Each scene shows the same named points in several views. A view is turned or mirrored, shifted and resized as a whole, has a little noise and may leave points out.
In the rows, 128 means zero.

Scene 1
View 1
gedi: [122  64 132 107 141  98  92 143 146]
Som: [143  62 165 125 192 115 109 150 180]
kitog: [108 119 116  59  74 140 155 178 129]
noge: [ 95 137 108  47  81 125 158 158 141]
bonoz: [106  72 113  68  85 112  96 150 111]
voluf: [ 92 117 109  27  51 125 128 162 105]
zodem: [106 114  87 115 126  71 115 123 161]
fef: [115  90  89 107  82 112 118 165 121]
gevir: [110 113 123  91 146  91 131 130 176]
sav: [112 127 143  73 146 122 158 153 179]
gefaz: [115  87 121  95 132  89 103 131 149]
Tubo: [147  91 187 106 203 135 153 166 203]
rizud: [114  98 136 113 202  58  99  98 196]
tul: [108 129 118  83 132  95 138 134 171]
View 2
rizud: [109 120 138 104 165 124  90 169  81]
kitog: [ 92 118 166  87 102 145 153 120 104]
sav: [ 87 119 146  86 135 130 128 150  97]
Som: [140 119 142  98 145 124  94 149 110]
tul: [ 87 121 148  93 136 135 129 145  92]
fef: [102 113 165 118 112 146 132 107  89]
zodem: [ 86 112 145 119 141 137 114 132  76]
gedi: [125 119 161 109 135 138 103 138  90]
voluf: [ 90 120 194  91  98 154 156 125  83]
bonoz: [115 118 187 105 114 152 128 121  83]
Tubo: [131 123 128  72 144 119 106 161 130]
gefaz: [108 120 161 107 136 138 114 141  82]
gevir: [ 95 120 146  96 140 132 119 148  90]
noge: [ 79 119 164  84 111 144 154 131  97]
View 3
fef: [108 134 141 210  96 215 125 114  60]
kitog: [128 103 109 244  99 215 169 112  48]
gefaz: [123 105 143 170  89 191 173 132  88]
Tubo: [114  79 181 151  74 172 238 207  68]
tul: [109  94 126 181 109 186 178 131 106]
Som: [113 106 195 128  66 176 192 188  74]
bonoz: [144 131 143 189  71 210 129  97  55]
gevir: [108  96 143 163 105 183 181 140 105]
rizud: [106 102 171 102  97 162 180 159 134]
sav: [112  88 129 179 108 183 192 137 105]
voluf: [152 112  95 228  88 216 149  69  57]
noge: [129  90  97 229 107 206 176 105  76]
View 4
rizud: [181 118 106 146 204 116 199 117 170]
gevir: [163 139 117 144 175 137 177 120 157]
gedi: [172 139 139 112 140 134 174 137 164]
voluf: [146 176 129 103 101 183  91 104 127]
gefaz: [173 143 126 116 150 139 157 119 159]
bonoz: [165 162 137  88 111 158 131 130 151]
fef: [183 137 152 108  94 139 120 113 145]
noge: [147 162 126 151 114 171 104  95 117]
sav: [155 140 118 166 155 145 146 100 137]
Tubo: [134 142 144 204 155 126 216 146 154]
zodem: [194 116 123 130 152 124 137  94 152]
View 5
tul: [142 115 168 153  87  96 154 122 130]
gevir: [135 124 176 141  92  93 154 120 129]
kitog: [140  92 125 213 107  90 131 107 136]
zodem: [121 130 166 144  70  98 176  95 124]
fef: [104 120 125 188  96  94 154  75 134]
rizud: [129 149 207  85 101  99 163 118 128]
Tubo: [134 153 183 113 130  68  92 152 123]
gedi: [106 141 163 134 123  94 146  84 139]
voluf: [140  70 125 214 120 110 162  85 153]
bonoz: [112 108 138 178 128 109 158  67 152]
sav: [146 114 174 154  94  93 147 133 129]
gefaz: [119 127 166 143 111 101 161  91 139]
Som: [102 176 179 108 141  66  94 122 123]
View 6
noge: [ 89  81 184  42 124 136 133 122 109]
sav: [ 99 100 154  73 140 161 159 164 113]
rizud: [128 129 115 119 128 194 197 189 106]
kitog: [ 89  74 201  45 116 128 136 118  85]
gedi: [125 109 163 103  93 165 189 145  68]
gefaz: [130 107 154  93 105 167 177 139  89]
fef: [142  73 193  77 110 141 156 107  71]
tul: [108  97 152  76 135 160 160 153 111]
zodem: [155  90 149  95 139 168 169 137 106]
Som: [ 97 112 159 121 115 181 212 194  53]
Tubo: [ 39 117 170 104 132 180 212 237  51]
gevir: [113 100 148  87 131 167 171 163 106]

In a view up to two points have been moved. Name them for each view, in the order of its rows, or write -.
view 1 -> sav
view 2 -> -
view 3 -> gefaz
view 4 -> gevir
view 5 -> Som
view 6 -> Tubo
